Points on a hilly landscape, in no order, each with its height.
From any point a ball takes the steepest step (drop divided by distance) to one of its 6 nearest points. It stops when none of these is lower. Distance is the straight distance between rows; heights are no part of it.
reb (h 19.3): [ 92  45 197 158 138 133  96 138  78]
tak (h 17.2): [188 200 148 137 147 159  60 137 164]
femu (h 29.5): [110 151 108 125 112  97 171  94 140]
lir (h 23.2): [114  92 165 156 138 119 102 140 115]
Kemef (h 18.5): [ 80 130 145 160 117  78 125  86 154]
gunar (h 17.8): [ 78  28 169 122 128 133 103 148  67]
nasog (h 48.3): [144 178 104 108 115 130 177 105 149]
Fefa (h 31.8): [ 65  75 105  99  97 115 165 105  89]
gemi (h 14.7): [190 186 118 129 140 151 101 139 167]
kema (h 27.3): [126  82 193 151 144 143 102 149  97]
dit (h 18.8): [178 136 135 132 139 161 119 158 123]
devuf (h 32.2): [138 104 113 106 135 157 133 158  93]
gevib (h 16.5): [ 86  99 164 175 136  93 106 114 127]
tasa (h 17.7): [187 151 134 123 145 166 113 172 124]
sida (h 15.5): [172 139 171 162 146 155  85 155 134]
neka (h 28.7): [144 145 149 154 136 110 112 125 152]
Taz (h 23.3): [146 139 158 158 133 122  97 138 139]
bonen (h 42.7): [141 126  94 105 124 142 153 141 120]
Munab (h 21.9): [167 184 107 119 119 135 126 123 172]
zum (h 26.6): [ 97 133 118 139 117  91 154  87 135]
kiniv (h 9.0): [ 81 111 157 179 130  69 117  87 137]
Zonil (h 48.0): [100  71 122 104 133 133 137 143  91]
buno (h 15.8): [169 193  83  82 117 152 173 127 149]
Pibi (h 25.1): [ 59  76 122 130 114  85 165  97 102]
Ralig (h 21.6): [178 190  87 101 124 142 152 131 162]
Gupi (h 36.2): [171 123 105  95 134 180 134 171 101]
Zerut (h 20.5): [162 189 122 133 133 141  98 119 176]
Tufuz (h 38.4): [114 106 101 112 127 126 158 126 111]
fem (h 19.2): [160 157 158 162 142 133  80 140 144]
nodo (h 27.6): [159 164 141 155 140 121  88 126 160]
dagin (h 48.9): [127 132 118 141 130 119 135 135 123]
bepi (h 34.5): [ 95 101  94  94 106 125 174 122 104]
sose (h 4.4): [156 164 115 125 138 132 136 132 141]
Nos (h 30.4): [ 72  67 111 107 111 109 147 119  90]
Talev (h 23.6): [135 196 118 112 116 120 132  77 182]
Nosa (h 20.2): [108  64 185 165 133 126 104 138  89]
Gazoz (h 31.6): [ 87 112 112 119 110 109 170 101 120]
kini (h 29.3): [ 82  77 125 135 118 105 141 124  92]
nupe (h 27.2): [201 165  97 106 149 179 138 167 132]
Gon (h 30.6): [111 150 124 141 123 106 136 102 147]
timam (h 6.1): [168 209  96  83 109 138 175 111 172]
Manal (h 19.0): [117 176 134 139 121 103 113  82 179]
gik (h 22.0): [ 63  44 124  95 101 120 131 136  72]
Zoniv (h 20.0): [ 55  77 132 149 121  76 146  91 114]
lipu (h 29.6): [100  43 158  87 106 149 110 171  68]
kiko (h 50.2): [153 137  90  95 129 151 160 148 115]
topa (h 10.7): [ 79  38 138 107 116 124 114 146  79]
Zepa (h 28.2): [108 105 127 139 131 114 139 122 117]
lekig (h 45.2): [117  99 124 124 130 132 134 142  99]
Fop (h 11.3): [196 173 151 142 144 170  94 153 143]
zirab (h 15.9): [ 62  97 142 165 122  62 135  76 130]
gapa (h 11.1): [141 179 130 133 132 115  96  92 178]
Lozef (h 36.4): [169 157  94 112 137 156 145 155 145]
muzaf (h 38.0): [139 172 109 124 125 113 147 100 163]
lurof (h 20.1): [193 185  94 112 132 156 136 151 149]
mokup (h 41.1): [104  65 154 125 142 143 119 151  86]
gaser (h 36.5): [137  97 156 136 136 157 110 161  98]
tedin (h 21.7): [180 172  79  89 128 166 162 153 140]
rig (h 22.1): [162 196 119 131 137 136  77 109 186]
befi (h 23.4): [ 88  74 141 150 134 106 123 128  97]
Veval (h 33.2): [152 145 132 144 143 132 111 146 143]
Legen (h 24.6): [122 144 140 159 133 103 105 111 157]
vabet (h 35.6): [ 82  81 114 106 117 120 147 130  95]
Belov (h 22.2): [141 214 126 119 133 125  83  92 192]
fov (h 28.4): [ 68  86 117 131 112 100 162 102 110]
gifan (h 20.3): [ 71 101 135 154 116  84 142 104 125]
vanu (h 28.6): [158 210 107 100 112 130 142  97 183]
dibo (h 30.1): [ 85  64 138 126 127 114 134 130  89]
nete (h 27.5): [126 116 145 157 134 118 112 136 128]
pav (h 27.4): [157 206 114 118 131 137 116  98 191]
zoz (h 66.3): [137 145 109 122 126 124 146 125 134]
gorel (h 31.7): [102 128 107 122 114 111 163 113 124]
non (h 16.4): [183 193 109 117 133 142 126 127 170]
rudag (h 27.7): [149 120 139 132 146 146 123 158 117]
ziz (h 28.5): [149 114 120 116 140 151 133 160 114]
koseg (h 37.5): [121 141  94 111 108 134 179 109 130]
leg (h 16.1): [182 164 129 138 139 155 112 157 138]
Nugi (h 19.4): [149 119 188 176 147 144  85 145 124]
ter (h 44.1): [116  71 142 117 129 147 120 157  82]
Kigar (h 34.2): [118  79 131  97 132 161 126 166  76]
Gitul (h 19.9): [ 98 101 143 156 131 101 123 128 125]

For each start below, name the point where the ball stops.
fov: kiniv
Legen: gapa
Taz: Fop
ziz: Fop
tedin: timam
dagin: kiniv
Tufuz: kiniv
Gupi: Fop
neka: Fop

Call two points neighbours if one is among the 6 nearest of the other. Go from one point of each pair to the other, from neighbour to neighbour, staying as low as possible. Name the highest point that can't be avoided.
topa, gapa: lir
timam, sose: non
gapa, sose: Zerut
sose, Fop: leg
